Points on a hilly landscape, in no order, each with its height.
A climber steps from a point to the highest of its 2 nearest points, and stops where none of them is higher. Distance is the straight distance between rows; heights are no part of it.
Fera (h 2.61): [145 138 159  82 142 136 108  96 105 155 134  72 120  97 128 147  86 127
  82 119 124 136 119 117 142]
bog (h 3.35): [160 134 147 125 126  93 116 155 143 182 144 142 123  61 113 122 174 107
 137 191 134 183 129 145 123]
pelim (h 2.67): [144 118 129 131 129  91 101 167 137 163 137 160 118  52  99 159 150 158
 130 187  98 153  58 153 119]
nuf (h 3.94): [129  98  96  95 137 116 107  93  88 152  94 122 135 124 144 146 105 164
 134  77  95 112 114  63 152]
sazi (h 0.97): [127 145 129  52 150 147 114  58 115 131  97  87 105 107 108 146 104 139
  77 166 114  68 143 118 163]
lezen (h 2.98): [134 133 161 152 130 158  86 158 164  83 127 140 128 122 129 166 125 150
 104 186 111 104  73 146  99]
vumag (h 3.53): [103 142 159 128 134 100 182 172 108 177 138 110 124 125 115 134 149 146
 104  87 166 182  96 152 102]
dedo (h 5.34): [140  90  98 113  95  98 126 119  95 141 176 140 115 113 136 113 171  84
 142 145 171 189 155 141 100]
Ber (h 3.18): [110  72  56 166  81 110 114  87 128 135 122 177 124 143 162  95 164 111
 167 134 145 137 171 100 123]
kazi (h 3.03): [108 130 144  86 153 121 168  79  98 107 116  94 135 154 126 128 121 119
 121  87  84 122 172 154 164]
saz (h 3.83): [132 115 135  91 126  83 153 157 135 139 144 166 142 151 107 100 200 111
 142 137 192 147  95 125 101]
dopa (h 1.78): [182  98 140 115  92 126 105 134 153  85 159 124 110 148 160  89 124  95
 112 125 210 141  84 102 123]
lipup (h 4.58): [141 107 131 100 144 107 135 106  92 146 133 112 146 148 156  97 143  90
 153  70 124 145 175 105 143]
mip (h 3.32): [168 171 157 109 150 167 109  91 160  84 117  96 140 151 127  92  77 110
 129 127 133  85 138 140 196]
Pino (h 3.50): [107 133 142 161 122 147 188 162 131 153 133 132 107 168  97 100 163 113
 143  72 170 133 151 153  90]
Dulo (h 4.33): [144 155 167  82 153 130 154 123 133 144 118 139 140 114 110 119 186 121
 149 167 147 135 130 160 123]
div (h 4.51): [110 120  85 195  99 110 127 144 122 168 133 134 133 100 174 127  95 127
 109 111 118 159 174 103 111]
Tibas (h 3.84): [149 149 147 167  77 165 175 126 162  79 171 120  96 150 111  95 129 105
 143 144 160 148 152 165  86]
Vuta (h 5.01): [124 184 108  90 142 113  95  85  64 200 121  78 124  96 122 167 126 145
 121 102 119  89 138  89 173]
livin (h 1.56): [113 114  89  97 181 134 109  95  87 162  88 146 170 140 133 137 163 147
 164 158  75  95 159 117 161]
dotud (h 1.70): [134 157 155 182 112 144 152 169 148 112 150 133 115 100 123 146 111 143
 108 131 107 149 110 152  77]
tura (h 2.46): [113 146 137 151 119 148  99 120 154 135  61 133 120 140 165 141 100 149
  98 129 121  82 149  72 138]
lofim (h 2.06): [114 148  75 182  78 164 115 131 129 148 163 182 114 151 116  98 173 141
 181 167 177 151 151 155  82]
tosu (h 3.61): [155 129 146 131  97 146 179 107 133  69 168  92 104 126 117 106 109 105
 110 116 137 165 156 173 118]
muz (h 1.22): [124 143 144  63 181 168 107  89  98 133 123 115 155 139 111 135 126 139
 139 186  68  80 158 136 178]
gaso (h 0.91): [ 77 153 108 149 150 112 113 176 119 151 130 143 119  73 117 172 109 151
  94 162  96 126 105 145  81]
zar (h 3.07): [157  65  86 127  91 131  99  81 124 116 138 153 129 156 165  81 144  94
 177 143 140 136 165  91 139]
luze (h 3.54): [140 135 130 123 144  66 114 151 109 201 143 127 151  81 131 148 182  98
 136 148 132 189 143 167 121]
Dapil (h 2.28): [119 152 124 151 118 134  98 155 144 164  75 131 116 101 164 147 119 153
  85 129 154 112 115 108 105]
Zafu (h 5.45): [105 102 119 171  62 119 154 124 127 142 141 147  99 155 145  91 129  98
 134  98 175 160 187 101  84]
Gefig (h 2.26): [102  90 124 107 121 101 152  93  82 153  95 113 114 124 164 142 102 133
  81  92 107 147 148 109 131]
Lut (h 1.00): [ 91 175 132 127 155 113  93 160 147 176 102 135 124  66 111 180 125 162
  87 197 107 102  99 130  99]
Nabeb (h 2.92): [ 61 112 106 155 126  94 135 106 122 199  90 137 130 112 143 165 115 158
 142  71  66 126 167  86 133]
Taf (h 1.87): [ 70 120 136 177 113 152 135  96 181  78  98 154 120 168 136 156  84 145
 132 109  52  77 163  93 121]
Zev (h 3.66): [144 113 127 122 139 139 153 139  89  79 170 135 140 108 100 148 148 136
 136 134 104 163  95 173 123]
buk (h 2.96): [116 141  83 173 139 152  89 163 135 125 106 162 145 132 144 153 115 152
 135 142  83  88 135  91 112]
fut (h 4.32): [141 124  95  73 177 126  58  98  88 203 128  95 120  84 117 154 118 141
 116 151  99 118 123 106 148]
mava (h 3.05): [165 190 154 100 148 172  99 121 158  83 144  78 123 110 116 129  73 125
 110 133 116  89 104 138 176]
levok (h 3.57): [127  69  95 108 106  92 143 135 111 147 118 151 136 173 160  98 157 115
 118  85 180 140 127  84 112]
migub (h 2.14): [144 128 104 159 114 106  83 160 146 188  91 129 125  69 177 137  98 123
  68 168 152 134 128 113 115]
gomu (h 4.26): [126 121 126 150 126 169 150 111 109  98 133 143 156 157 127 106 141 127
 179 126  76 112 170 123 145]
tal (h 0.79): [ 99 122 127 147 151 155 126 147 131  86 134 159 136 103 111 133 134 127
 117 211  80 103 149 150  78]
tup (h 3.93): [145 134 135 127 144 182 158 108 135  77 122 124 163 167 129  79 128 119
 167 150 104  85 164 126 187]
komi (h 3.48): [181 117 165  86 128 110 102 146 177 145 113 140 128 109 138 102 159 125
 136 171 187 122  63 113 135]
tozol (h 4.24): [165 127 129  94 165 108 112 133 100 169 147 120 164 121 148  98 161  90
 156 132 135 150 168 127 143]
difa (h 0.36): [135 140 135 123 146 144 176  99 149  36 125 118 136 131 109  96 105 119
 123 129 123 123 144 198 165]
tor (h 4.06): [128 123 144  85 163 110 156 128 134 152 102 145 146 158 132  90 190 108
 146 129 175 121 138 132 130]
Pomov (h 3.59): [158 126  81 156 123 145 100 161 137 139 113 165 153 146 169 103 156 139
 174 116 162 104 110  93 139]
fon (h 1.84): [186  97 146 119 106 140  67 144 147  95 151 122 110 107 164 131 110 116
 111 153 166 156  72 115 126]
zefo (h 4.99): [135  94  90 147 120 143 127 121 113 111 130 153 124 107 148 130 130 111
 131 152 107 143 149 122 111]
vomir (h 3.20): [141 128 133  86 148  84 128 159  94 177 140 112 136  80 110 154 143 166
 121 122 127 172  48 143 138]
Fisi (h 3.31): [129 162 157 172 129 184 167 176 161 126 116 138 119 163 102  98 136 131
 153  79 153 105 122 143 108]
rifak (h 4.73): [152  76 118 124 108 129 120  99 128  82 125 118 110 145 170 103  85 106
 103  90 142 132 115  90 146]
guri (h 3.86): [133 175 129 118 157 172 105 132 118 106 135 110 163 146 128 127  98 160
 162 125  71  73 126  95 167]
nesan (h 5.03): [140  67 110 135  77 139 135 107 119  86 148 127  94 138 158 107 102 118
  94 118 170 165 122 113 107]
dazel (h 5.32): [119  71  84 154  80 131 127 122 109 114 133 150  96 110 158 126 127 135
  94 149 148 165 134 141  84]
vofot (h 4.19): [114  85 115 187  72 156 141  90 167  84 103 155 116 170 162 122 115 138
 168 102 108 112 153  74 128]
reva (h 0.83): [109 120 118 123 156 116 109 141  92 157 139 136 129  72 135 179 117 135
  92 153  80 147 138 146 108]
kam (h 3.29): [173 150 196  77 152 137 104 131 179 136  96 119 126 106 107 124 152 150
 136 186 145 108  57 133 157]
Rez (h 4.46): [148  81 115 162  85 134  88  94 155  89 106 136 115 149 184 142  99 132
 123 104 122 116 126  79 143]
vap (h 4.83): [106  97 140 103  77  23 156 152 110 165 199 123 126 157 104 142 175  85
 112 129 202 216 139 150  84]
vab (h 1.21): [ 94 144 125 103 158 131  75 127 107 130 138 118 113 101 120 166  85 141
  90 186  79  62 107 103 115]
Kon (h 2.64): [121 139 126 216  98 167 111 150 146 102 117 133 121 159 165 155  96 143
 127  76 119 124 115  95 116]
ruki (h 2.74): [168 176 145 177 130 159 110 144 167  49 151 106 137 142 134 128  82 142
 120  88 126 103  92 151 155]
bola (h 3.45): [146 153  71 150 137 112  97 171 135 187 106 157 161  94 154 116 146 135
 144 119 158 125 117 115 137]
Paniz (h 4.18): [158 147 121 112 155 164  62 109 125 129 122 124 166 127 147 134 102 137
 162 140  85  69 132  63 170]
Mubo (h 3.47): [111 114  66 141 103  57 129 171 140 183 143 163 139 137 127  92 190 103
 126 139 225 169 130 126 101]
lep (h 4.20): [176 166 146 115 137 151  56 158 163 162 126 113 125  96 150 149 107 135
 117 156 144 106  80 111 132]
bulu (h 2.47): [122 155 150 171 102 149 107 129 150 100 108  94 127 148 167 145  57 138
 109  55 117 110 122  81 155]
vobe (h 4.54): [170 108 137  57 180 148  62 120 115 172 146  86 113  81  97 157 100 143
 131 183 108 135  91 124 146]
sek (h 4.04): [144 145 138 153  79 139 151 148 139 110 171 134 100 135 107 108 154 119
 151 127 180 181 122 151  83]
buti (h 1.94): [127 125 102 211  89 171 104 177 166 109 113 175 109 128 139 142 151 149
 138 177 172 114 111 153  73]
Kig (h 3.34): [ 89 136 129 145 113  93 150 167 116 209 105 125 131  96 131 139 134 146
  84 120 159 179 115 144 101]
romu (h 2.63): [127 149 144 159 133 168  89 122 162  87  88 124 137 167 149 151  95 149
 123 124 109  64 127  97 159]
Nezo (h 3.36): [135 146 133 144 120 132 151 174 101 143 135 126 130 120 135 125 132 136
 130  86 150 160 113 126 110]
zimal (h 4.03): [123 141 164 140 139 129 196 153 142  96 143 117 116 120  78 136 117 139
 130 113 115 158  92 207 122]
turu (h 2.82): [149 124 172 128 114 118 106 158 161 112 112 147 102  81 110 164 134 151
 116 187 102 141  57 135 113]
lun (h 5.02): [ 98 181 148 101 135 121 139 137 123 187  99 102 110  98 108 159 127 174
  89 137 150 114  98 132 121]
gela (h 3.22): [ 96  80 137 131 126 109 187  70 140 136  91 141 138 188 136 127 160 124
 189  76 110 130 174 107 147]
tona (h 4.64): [102 147 155  89 149 116 158 124 103 139  99 111 115 105  92 180 140 162
  86 129 103 140  90 165 115]
nuve (h 3.71): [150 116 197  61 151  76 163  87 129 117 135  81 107 101  81 136 130 108
  97 128 138 175  94 180 150]
Dofad (h 2.43): [103 135  98 166 147 121 141 166 116 197 103 169 146 142 129 120 192 109
 170 105 153 137 168 160 119]
penur (h 3.08): [140 143 138 121 133 146 121  68 179  58 104 101 139 159 133  99  69 128
 148 115 104  81 156 109 208]
Vot (h 3.30): [188 161 150  53 173 137 106  84 109 122 157  70 126 109  92 118 107 118
 140 128 140 111  95 131 185]
zuk (h 1.09): [119 178 151  99 158 125  68 147 132 163 140 112 118  69  90 173  99 161
 101 211  99  75  91 117 108]
lok (h 3.82): [154 119 164 114 132  97 167 149 112 115 182 116 132 117 107 120 157 125
 142 104 139 184  80 166 119]
zumod (h 3.87): [181 154 161 104 148 148 104 139 126 130 170 113 137  80 119 132 122 112
 138 166  96 141 125 136 125]
Pana (h 2.89): [132 177 152  66 167 105 162 132  96 139 122  90 140 147 102 119 134 133
 117  57 165 125 116 137 158]
Fala (h 3.63): [180 114 160 114  95  80 112 153 168 141 148 155 119 110 116 106 161 118
 154 163 188 160  51 108 111]
ner (h 1.35): [119 129 124  84 168 164  94 116 113 104 111 137 144 126 118 144 124 147
 116 196  81  64 132 123 136]
mog (h 2.75): [ 33 138 133 130 148 128 144 114  98 111 113 135 132 133 103 180  96 152
 101 120  41  86 158 115 103]
Nofe (h 3.17): [ 99 144 137 162 154 181 165 157 142 116  80 149 122 169 103 125 134 150
 137  83 128  80 122 148 135]
kotu (h 5.58): [110  90  71 158  82  99 128 130 112 147 148 156 105 117 144 113 164 116
 115 157 177 193 150 160  90]
Zun (h 3.42): [161 103 151 128 107 154 137 118 139  59 156 123 113 118 129 108 122 105
 109 158 136 147 122 159 119]
Foga (h 3.68): [146 128 165  92 125  78 161 174 115 154 168 110 126 125 113 120 129 122
 118  86 168 190  65 126 120]
bet (h 4.43): [ 98 116 160  98 137  85 176 104  94 133 118  98 141 168 137 131 153  73
 101  74 150 164 183 165 127]
Zim (h 2.40): [118 113 129 150 113 150 163 142 140 125 113 174 115 133 112 107 191 139
 141 178 152 142 134 182  80]
bepa (h 3.04): [ 95 135 141 101 118 111 153  41 136 160  84  82 115 149 126 154 106 150
 133  83  97  92 161  78 170]
nug (h 4.66): [119 105 140 108 142 107 193  99 113 106 140 116 136 187 115  91 166  69
 124  89 169 153 181 158 128]
tego (h 2.42): [129  98 142  74 123 108 130  96  78 170 121  73 117 120 139 130  88 118
  67 100 146 163 139 109 146]
Noki (h 1.72): [187  88  93 117  93 149  83 118 116  82 171 143 118 140 154  86 137  94
 149 147 182 146 107 112 120]
zoduk (h 1.42): [102 182 165 133 144 150 156 143 131 151 111 108 117 108 107 146 124 132
 114 124 113 122 172 156 105]
Vabar (h 4.35): [154  97 106 164 107 172  82 112 124  60 151 149 140 154 161 124 112 123
 173 180  78 103 153  87 141]
Dipuf (h 0.76): [ 97 126 120 120 147  82 121 121  74 197 120 111 146  98 149 188 130 125
  89 125  95 163 157 170 125]
Fuso (h 2.04): [112 145 136 168 117 156 156 114 135  97 146 115 113 123 130 135  82 124
 106 104  67 138 185 133 104]
Kogu (h 1.98): [140  66 115 107 119 107 127 133  90 134 145 140 103  84 131 157 125 139
  97 149 127 190  73 160 113]
mefom (h 4.21): [190 125 152  75 151 129  84 129 130 179 161 104 127  72 108 125 127 116
 148 185 115 171 102 139 146]
Vum (h 3.72): [118 143 158 141 148 152 190 132 122 133 126 133 140 185  96  90 175  97
 182  94 142 133 192 168 126]
kemul (h 3.62): [171 147 142 111 141 158 129 114 148 103 125 117 155 154 139  89 115 108
 155 114 147  92 143  94 168]
soze (h 3.55): [133 173 133 115 144 164 132 112 117 120 138 102 141 130 115 134  99 125
 140  92  79 102 165 105 159]
nat (h 4.37): [111 119 126  79 166 134 138 111  91 116  91 111 115 117 115 160 125 162
  84 125 118 105  99 136 134]
Fof (h 2.00): [113 127  52 213  85 143 104 155 141 139 139 177 109 109 143 128 146 135
 139 157 155 149 146 149  89]
Buvid (h 5.04): [105  81 125 101  89  46 168 168 125 151 165 126 138 163 118 118 153 114
  81 112 205 196 117 129  96]
koz (h 2.86): [112 118 134 136 132 133 168  60 171  77 102 123 146 156 130 109  97 125
 174  95  76 105 180 118 186]
legaf (h 3.06): [152 133 119 159  97 166 177 108 135  45 163 121 138 188 109  71 128 100
 189 123 137 128 179 170 152]
rupar (h 3.38): [171 133 118 133 118 154 136 125 100 113 194 137 144 122 131  97 159  96
 181 158 129 166 168 147 113]
mak (h 2.13): [ 72 102 121 132 117 132 172  88 111 123  64 111 102 144 138 153  93 157
  81  81 102 108 135 103 130]
Topuz (h 3.11): [156 144 166 111 115 100 123 166 137 163 117 120 109  91 117 138 122 161
 112 126 158 152  31 123 128]
Voto (h 0.69): [126 182 150 133 149 157  40 132 144  74 153  96 138 132 125 170  75 144
  92 161  91  62  91 116 142]
gol (h 3.52): [182 117 105 160  95 133  79 149 146 136 172 143 124  67 137 140 135 113
 143 182 139 165 110 147 109]
Nopof (h 2.76): [102 166 171  51 153  76 157 135 128 181 121  83 131 153 105 123 137 124
  80  82 193 137 115 127 136]
fibi (h 2.79): [123 130 121 204 115 175  88 137 157  72 107 173 140 171 159 153 108 144
 145 121  94  83 134  85 127]
Zolaz (h 3.51): [158 127 169  38 176 106 137  90  98 118 150  70 121 122  96 117 124  96
 110 113 139 151 114 158 166]
nak (h 5.25): [120 106  77 151 137 117 104 100 130 161 108 167 165 123 158 127 145 119
 188 144  63 106 181  84 149]
nosuk (h 4.23): [143 129 149 140 116 118 189 152 164  51 139 126 107 133  91 107 106 138
 123 105 168 145  62 190 134]
Lam (h 3.10): [155 130 146 144 118 161 121 152 156  83 107 135 123 133 144 142 120 148
 104 135 146 122  68 134 117]
midoz (h 0.88): [ 76 134 119 164 150 152  73 161 138  81 139 165 156 122 135 130 106 122
 121 205  63  72 141 113  96]
Teka (h 1.10): [ 57 141  98 136 151 104  72 121 107 141 121 133 129 108 122 163  80 128
  96 160  51  72 151  74 107]
lugus (h 2.77): [ 55 143 119 137 144 113 148 101  90 164 111 111 136 139 113 184 110 156
 126  68  53 104 167 117 131]
voset (h 3.37): [ 99 115  48 149  98  60 134 141 121 187 157 171 149 166 123  87 202  79
 161 137 201 151 180 133 106]
rudo (h 4.16): [110 116 172  82 153  64 142 113  86 177 110  93 138 136 144 155 173  90
  98 122 159 174 151 177 116]
zevo (h 1.67): [101  99 108 100 166 116 145  82  94 151  72 151 161 167 134 137 161 158
 168  99  89  96 144  99 165]
mis (h 4.89): [121 110 129 110 135 101 165 128  94 134 163 133 147 190 127 106 178  87
 159  59 164 152 169 127 113]
Fibu (h 4.45): [138 126 196 142  92  94 181 153 155 119 122 127  81  99  88 131 156 141
 131 145 145 181  64 150 117]
Belig (h 5.80): [156 161 156 155 116 160 118 141 170 113 121 128 131 123 145 109 135 113
 133 148 146 120 149 120 108]
gotag (h 4.27): [136 151 162  96 150 131 113 133 125 105 149  93 104  84  94 162  96 148
  94 136  86 124  59 153 136]
bomoz (h 1.99): [ 96  85 116 132 121 133 142  72 143  97  91 142 115 151 148 144 100 151
 125 112  68 102 133  95 146]
giku (h 0.31): [143 107 126  82 145 118 167  90 138  53 124 109 110 125 120 100  89 112
 103  94 134 130 121 183 171]
Veret (h 4.01): [189 122 105 106 143 123 111 162 105 157 166 142 154 112 145  99 159 113
 167 125 159 150 119 105 140]
letu (h 1.92): [173  71 107 115 113 145  83 137 106 109 158 115 102  88 140 139 106 119
 103 140 129 167  88 124 120]
Naka (h 1.73): [ 77 123 124 177 137 171 158 121 144  58 111 144 123 168 103 134 111 129
 128 136  80  73 163 142 119]
nedid (h 4.81): [101  97 153 124  74  84 195 158 126 123 164 122 104 163 111 102 125 119
  78  89 201 191 109 136  95]
mab (h 1.77): [137  91 127  88 152 127 140  67 111 117 101 128 150 175 138  98 134 131
 178 101 104  97 123  82 185]
potu (h 1.08): [144 163 151  60 172 147 138  89 125 120 100  95 139 134 103 115 125 136
 111 155 125  83 144 147 170]
Vod (h 4.55): [166 131 129  87 151 161  73 112 129 138 103 113 130 123 147 126 116 140
 124 160 134  94 111  91 152]
Bideg (h 2.97): [ 68 150 124 144 149 138 110 101 117  93 139 113 135 139 110 161  64 143
 130 114  34  78 154 100 126]
bivag (h 3.97): [115 134 128 163 122 165 162 126 125 145 136 149 153 186 126  99 164 109
 210 110 103 113 205 125 146]
sote (h 3.33): [131 135 116  98 162 107 132 146  68 165 136 134 150  99 125 165 170 145
 136 102 121 143  96 165 125]
dafo (h 2.93): [133 146 115 188 116 176 164 130 148  42 164 131 130 169 104 103  95 123
 174 109 107 110 151 178 147]
kufe (h 3.73): [126 103 125  97 113  98 166 170 140 131 122 153 122 172 115  93 169 123
 106  98 208 134  94 101 108]
muv (h 3.26): [103  91  30 155  87  84 120 115 101 162 134 182 122 163 143  95 184 113
 167 122 185 147 161 136 114]
ladeg (h 4.63): [140 135 101  82 166 100  95 111  77 208 114 112 145 108 137 145 139 138
 125 117 124 128 144 115 151]
geru (h 2.05): [121  64 100 106 108  65 140 154  85 169 135 135 124 103 151 135 155 133
  94 125 175 201  91 151 120]
pevaz (h 3.85): [176 102  98  89 149  81  99 164 134 182 161 152 155  98 127  84 180 112
 150 143 181 159  88 120 138]
Sed (h 1.55): [108 172 170 129 120 143 164 152 150 144 125 100 109  91 113 154  92 139
  78 132 127 156 128 160 102]
feguz (h 3.56): [154 162 129 141 139 148 124 155 121 139 164 137 160  92 121 126 151 108
 168 172 106 153 159 152 116]
Vog (h 4.74): [159 146 210 111 111 115 160 138 185 107 118 114 103 101  96 118 130 123
 129 153 137 150  71 156 123]
gem (h 2.21): [114 112 131 161  99 168 165 117 151  94  86 157 109 182 131  83 151 119
 145 127 176 105 152 121 110]
toz (h 5.48): [106 178 118  95 130 107 109 119  79 202 120  78 110  80 110 179 102 181
  87 130 131 103 111 118 146]
govo (h 3.21): [147 114 125 136 123 177 126 115 139  54 123 135 131 145 148 119 120 129
 135 146 131 110 105 136 140]
rulol (h 3.98): [165 114 125 181  84 171  92 127 139  67 163 134 130 133 164 127  90 106
 135 137 105 125 159 109 110]
guzi (h 1.30): [ 85 137 139 182 138 153 165 151 116 154 114 144 112 127 119 134 138 123
 126 104  96 136 196 150  92]
mozad (h 3.19): [166 115 111 127  98 161 147 107 100  68 185 138 139 170 130  71 138  92
 184 128 155 149 149 132 137]
daru (h 1.79): [118 147 108 197 109 164 130 186 117 107 160 154 123 115 124 151 131 148
 138 116 111 135 115 141  85]
Rar (h 4.56): [121 121 149 165  62 119 159 186 153 123 146 120 109 169 130 108 114 134
 102  85 222 176  86 121  85]
vak (h 3.23): [110 158 138  96 158 129 144  46 103 141 119  78 136 141 112 152 107 134
 155  76  81  96 160 118 189]
zag (h 3.67): [127 184 132  99 132 147  76  91 127 108 134  54  88 122 105 181  49 147
  57 153 124  63 117 104 165]
Viton (h 0.52): [ 91 153 133 132 163 148 148 113 145  43 146 108 131 128 104 140  65 119
  96 129  65  93 159 160 140]
rudet (h 0.99): [ 61 135 112 156 143 111  65 138 139 114 120 164 155 135 137 145  81 132
 131 175  42  54 142  70 105]
fipe (h 4.98): [108 113 115 192  76 145 147 128 132 130 126 135 106 145 153 125 103 111
 136  80 116 151 187  94 103]
milu (h 5.13): [140 177 178 150 141 180 161 139 180  89 117 125 129 143 124 101 116 117
 128 153 139 108 158 161 137]
zafib (h 2.59): [135 109 104 123 119  91 125 169 126 163 117 160 123  83 116 142 185 151
 143 162 143 162  61 164 114]
fas (h 2.94): [157  68  91 104 129 142  78  97 127 125  93 153 124 143 171  92 135 113
 137 146 146 107 135  81 153]
vezif (h 3.27): [159 150 105 139 142 116  73 167 154 173 143 133 133  57 134 129 141 120
 120 185 119 138 122 137 124]
Tefav (h 2.50): [117 114  92 143 144 133 138 162 122 132 120 179 126  97 116 147 175 142
 142 175 119 127 100 158  89]
nugum (h 4.92): [168 113 137  70 159 163  53  92 136 133 125  80  98 106 120 149  77 137
 100 171 120  92 104 107 158]
gofu (h 3.69): [151 109 119  97 143  47 110 141 118 195 157 134 161 116 126 120 208  73
 145 154 180 183 131 171 119]
Gisak (h 4.22): [117 130 160 164  95 126 198 155 148 113 142 137  91 126  85 116 162 143
 147 121 152 168 101 184  82]
sud (h 0.62): [121 144 141 115 162 168 140 126 116  63 151 121 152 124 100 132 105 118
 129 159  59 105 154 162 135]
lerof (h 3.99): [137 153 153  89 141 137  77 112 139 105 145  64  88  88  87 177  49 157
  78 157 109  89  65 140 150]
Bezok (h 0.43): [107 146 123 148 148 132 161 108 165  56 111 112 124 130 106 110  69 138
 121  98  97 103 176 184 176]
viz (h 4.77): [117  82 108 144 118 152 105  91 132 116 135 158 167 145 150 122 129 130
 195 182  39  97 169  87 144]
kisor (h 2.48): [ 90 134 126 104 138  91 133 109 115 201  66 130 127 150 151 124 133 143
 110  92 168 113 153  77 145]
ves (h 3.16): [162 163 146 115 127 146 149 152 132 109 142 107 136 117 128 104  99 123
 116  69 139 145 114 120 133]
venik (h 3.09): [ 75  72 117 147 125  91 151  69 141 181  80 145 144 142 149 156 155 135
 171  85  77 133 163  99 143]
Sop (h 3.28): [109 111 105 143 111  73 148 172 133 195 113 140 133 123 146 106 148 106
  95 121 189 167 139 120 103]
zato (h 3.92): [133 115 198  76 125  65 145 130 114 164 142  90 114 112 115 143 164 101
 106 136 148 187 106 163 130]
Kitik (h 4.67): [138 168 167 122 141 172 167 154 160 104 112 139 135 133  99 112 161 136
 148 155 125 106 110 167 127]
mefo (h 2.53): [104 119  90 185 134 144 149 152 128 172  93 178 129 149 136 108 159 141
 176  88 134 108 158 114 117]
gipo (h 2.95): [156 159 203 139  96 111 117 153 171 127 126  83 112  96 132 156  82 146
  96 117 154 149  41 119 139]
seb (h 3.58): [119 124  93 131 118  25 138 167 138 205 158 155 147 118 114 113 197  92
 134 141 188 191 110 161 114]
gebe (h 3.13): [ 77 123  66 166 163 137 122 147 113 160 110 178 154 125 125 147 150 156
 158 133  70  99 152 117 115]
padem (h 5.72): [124 108  71 161 138  80 115  95 116 202 109 158 161 119 150 127 150 109
 172  98 100 133 181 102 173]
tetu (h 3.25): [ 91 173 139 121 139 141 108  93 128  98 138  79 108 121 105 160  49 138
  92 130  73  70 152  96 147]
leko (h 1.45): [116 116  87 101 181 132  80 130  96 142 117 158 160 112 129 139 138 138
 132 197  78  96 137 126 138]
Kif (h 3.70): [169 115 101 176  94 169  82 134 131  79 187 145 119 105 143 131 119 121
 139 187 107 146 127 141  95]
Zudit (h 2.87): [ 97 136 149 137 113 129 150  74 166 141  74 115 116 159 136 129 102 153
 154  56 103  86 143  70 160]
muzos (h 2.80): [157 159 175  94 120 129 111 126 144 133 129  65 106 103 122 138  75 143
  78 117 154 134  75 116 154]
Nov (h 5.87): [ 95 111  91 156  60  81 147 135 115 162 161 144 107 167 127  96 159  95
 110 121 209 192 174 145  75]
Vefu (h 4.62): [119 119 109 129 131 135 138 113  91 145 117 135 147 123 147 132 152 115
 155  99  99 137 171 115 134]
tamip (h 1.86): [107 138 114 223 101 187 114 171 153  77 147 163  99 152 132 144 126 145
 133 145 120 106 126 148  72]
Bufe (h 0.78): [105 147 137 164 150 149  35 151 141  89 140 145 148 135 151 170  86 129
  98 181  92  72 110  95 107]
Nuku (h 3.49): [132 132 108 120 168 150 118 133  79 118 153 127 140 114 111 164 137 152
 133  95  72 143 112 144 120]
puriv (h 2.12): [117 134 105 176  71 170 137 144 146 128 130 163 106 171 123  83 163 117
 173 138 197 121 154 136  76]
Ruze (h 5.17): [163 174 193 125 126 130 146 153 179 141 124 115 123 102 118 111 129 117
 127 143 162 132 112 129 112]
rud (h 1.88): [131  89 121  98 124 145 115  71 137 124  85 135 132 143 158 121 119 132
 151 135  90  85 142  67 161]
danu (h 3.24): [110 144  56 160 151 105 104 159 113 196 107 155 153  94 140 145 134 149
 119 123  95 115 134 118 134]
bes (h 2.88): [174 164 152 118 147 146 125 148 152  58 162  91 137 103 109 130  80 130
 128 103 107 129  88 170 171]
Nop (h 2.62): [112 116 146  81 147  80 154 125 100 180 109 114 137 154 138 115 140 116
  91  83 179 132 139 106 122]
Kuve (h 3.02): [161 184 151  99 163 151 151 143 137 107 136 101 149 140 104 108 120 140
 143  73 152 102  93 141 158]
vubuf (h 4.14): [105 136  97  81 160 125 130  81  78 132  98  91 109 131 125 163 106 179
 113  96  97  80  96  95 159]
sude (h 5.09): [137  90 115  87 128  74 136 129  92 137 173 127 143 165 130 116 178  84
 126  85 174 186 139 139 112]
Rus (h 3.43): [ 89  71 120 132 105  92 179 101 122 125 102 156 121 193 136 101 152 121
 145  76 158 121 156  90 115]
tobo (h 0.61): [135 187 167 156 154 154  75 134 184  34 153 106 132 125 116 161  66 140
  94 155  92  69  99 163 161]
Veku (h 3.74): [180  93  88 107 100  97  96 150 143 139 163 177 133 113 121  89 183 114
 167 184 200 156  77 124 121]
Tul (h 3.75): [140 116  98 116 130 112 114 131 109 158  96 144 150 144 165 108 132 146
 148  74 142 106 104  62 145]
zaluk (h 2.31): [122 110 137 125 109 134 174 128 151  91 111 163 106 174 109  90 174 129
 129 148 197 129 126 158  97]
doku (h 2.15): [102  68  90 119 126  77 141 122  84 173  89 143 130 115 165 140 136 129
  83 118 132 174 137 137 125]
melod (h 2.24): [123 154 146 177 112 168 144 132 165  82 112 108 116 145 144 120  65 123
 104  88 106 114 169 125 136]
vupuv (h 4.39): [138 120 137 155  92 135 175 162 158  79 138 131 110 161 127 104 134 132
 123  88 198 148  68 150 109]
lir (h 0.71): [119 142 152 154 139 176 149 137 135  86 158 132 134 127 107 126 139 117
 129 171  79 115 172 169  94]
labug (h 2.68): [ 97 118 124 176 122 145 144 117 173 163  72 153 136 157 145 114 126 147
 177  79 105  91 170  75 135]

Where does a climber stop that starts at each point below?
lugus => Belig
Kogu => lok
Vot => kotu
buk => toz
Dipuf => lok
mak => lok

Call two points neighbours if one is among the 2 nearest of the other. Go from one point of each pair to the other, from neighbour to neighbour, staying as high as possible. Name the lowest point that can't be avoided.
kotu / lok => vezif
vab / gofu => Dipuf
lok / gofu => Sop
kotu / padem => Vefu
toz / nugum => fut
Belig / Buvid => zimal
